A landscape with many valleys, sampled at points; each row gives a point and its height.
A ball rolls from a point to the lowest of its 3 nearest points, and stops where none of them is lower. Distance is the straight distance between rows; heights are no part of it.
Mus h=61.8: [126 108 135 122 149  99 163  91 134 123]
kag h=28.7: [ 93 161  73 125 114 166 163 117 137  63]
gal h=47.5: [145  92 129 125  80 159 133 175 165 174]
Zes h=39.4: [126 175 121  94 175 121 115 114 147  81]
pimus h=55.7: [135 110 134 159  80 121 129 139 173 134]
Lof h=33.3: [136 100 140 137 113 145 115 160  83 181]
Vogiv h=19.8: [164 142 175 108 155 121 151 105  64 124]
nuva h=3.4: [ 86 164  75 136 115 169 139 137 131  84]
ger h=13.4: [120 147 125 118 177 107 122 102 155 104]
dazum h=66.8: [145 176 125  45 161  95 118 111 135  54]
zep h=35.4: [144  94 134 142 110 143  95 156  91 199]
zura h=6.7: [148  78 115 133 102 190 107 164 170 218]
Palum h=32.9: [164 106 187 156 167  88  94 146  94 177]
valu h=56.7: [142 108 134 153  62 137 124 150 181 147]
munu h=52.2: [126 127 120  81 181  90 129  76 131 110]
Gaz h=55.5: [138 179 124  61 169 104 117 113 140  65]
Mido h=44.0: [136  89 126 136 103 154  96 157 100 204]
nugi h=40.8: [137 104 143 124 139 110 173  96 109 127]
Gis h=14.3: [151 108 166 158 132 113  86 153  84 185]
tafat h=58.4: [152 112 133 157  54 157 117 146 185 148]
Mek h=43.7: [133  96 139 129 110 133 163 148 106 148]
pef h=47.2: [128 188 116  93 156 137 124 113 134  64]
Zis h=25.3: [113 163 119 133 158 127 108 120 151  96]
tel h=32.0: [112 136 122 169 120 109 114 121 167 117]
pabu h=27.7: [105 157 117 158 141 121 105 122 155 106]
niti h=36.7: [153 130 170 131 151 127 134 140  63 148]
Fam h=33.6: [123 130 129 109 175  93 135  90 152 114]
Tugav h=55.0: [145 189 119  71 148 118 124 103 128  44]
ped h=41.3: [133  85 128 124 100 150 130 168 113 183]
Tunem h=53.8: [152 125 153  96 153 106 157  66  79 114]
kosa h=52.1: [141  96 136 142  76 128 145 155 168 146]
Dova h=35.6: [114 130 128 169 104 111 113 124 168 122]
dat h=48.3: [135 183 122  74 164 118 119 110 138  63]
rezez h=27.2: [151  90 126 129  85 180 121 176 184 192]
libe h=87.9: [125 108 135 138 136 100 158 105 146 124]
tepa h=17.0: [161 138 176 123 158 124 143 125  64 132]
ritig h=22.6: [143 112 151 122 139 122 171 104  83 127]
Mepa h=58.0: [ 90 140  88 169  79 145  88 130 155 132]
Mazut h=45.6: [125 117 128 109 167  94 148  76 136 117]
nogo h=56.6: [ 70 135  55 136  81 171 149 156 167  98]
zufad h=49.4: [132  92 139 135 114 114 169 137 130 135]
kisag h=60.0: [138  82 123 125  95 165 116 170 132 203]
Folub h=46.0: [117 183  99 110 134 156 137 114 125  62]
retum h=46.7: [137  86 126 120  90 151 136 175 136 177]
Debis h=40.0: [128 155 124  73 181  96 119 102 148  90]
mon h=51.5: [157 128 176 142 163 113 108 150  73 158]
fiza h=45.3: [133  89 135 130  98 132 159 155 128 151]
vofa h=52.5: [120 124 116 174  67 136  96 127 171 136]
lesab h=45.5: [112 135 111 174  89 126 100 125 166 126]
Tid h=45.7: [143 119 158 137 142 128 123 152  69 159]
naban h=35.2: [166 140 191 122 176 112 127 137  70 136]
Mifar h=45.9: [142 119 156 132 135 132 156 136  71 144]
namu h=50.6: [168 100 194 140 199  74 110 132  94 172]
Nisu h=54.0: [ 79 138  69 157  78 164  96 137 148 132]
livi h=21.6: [144 105 152 154 122 130  89 156  83 185]
dup h=3.5: [152 126 165 121 147 125 163 108  69 126]
Verim h=52.4: [144 116 147 106 151 106 164  71  89 119]
zap h=39.9: [135 106 143 130 121 136 141 156  80 160]
beg h=49.8: [135  96 138 144  81 125 149 150 161 141]
Pulu h=67.9: [120 115 132 150 134 101 141 109 161 123]
geg h=49.5: [128 151 121  50 185  88 118 102 134  89]
tiko h=25.9: [125 150 125  98 181 102 120 101 155  97]
kob h=43.2: [111 133 128 147 145 102 124 111 163 117]
litim h=48.9: [ 83 150  81 161  93 151  97 137 143 121]
tusi h=54.4: [141 122 138  86 167  94 148  54  95 117]
bega h=33.5: [137 109 149 128 132 126 170 120  88 133]
zez h=27.5: [ 81 142  61 133  93 168 165 144 157  80]
sado h=63.2: [ 92 163  97 157 123 145 102 138 138 106]
pev h=33.4: [ 76 148  71 146  96 165 117 147 140 111]
Lodu h=29.8: [106 179 110 131 150 147 115 127 134  85]
dezan h=57.3: [ 95 152 103 168 108 135  97 127 147 120]
lim h=43.6: [ 72 140  62 143  85 170 115 150 150 118]

Where does a ball stop that starts at each point below?
gal | zura
Mifar | dup
Mus | dup
nogo | nuva
Folub | nuva
tel | ger
libe | dup
vofa | ger
sado | ger
Lodu | ger
namu | Gis
zep | Gis

Call two points neighbours if one is among the 3 nearest of the other. Go from one point of each pair to the other, from neighbour to neighbour, staying as low as possible. Name the highest point that can't be avoided.
Gis / zura | gal
tepa / Gis | Tid
nuva / ger | Folub
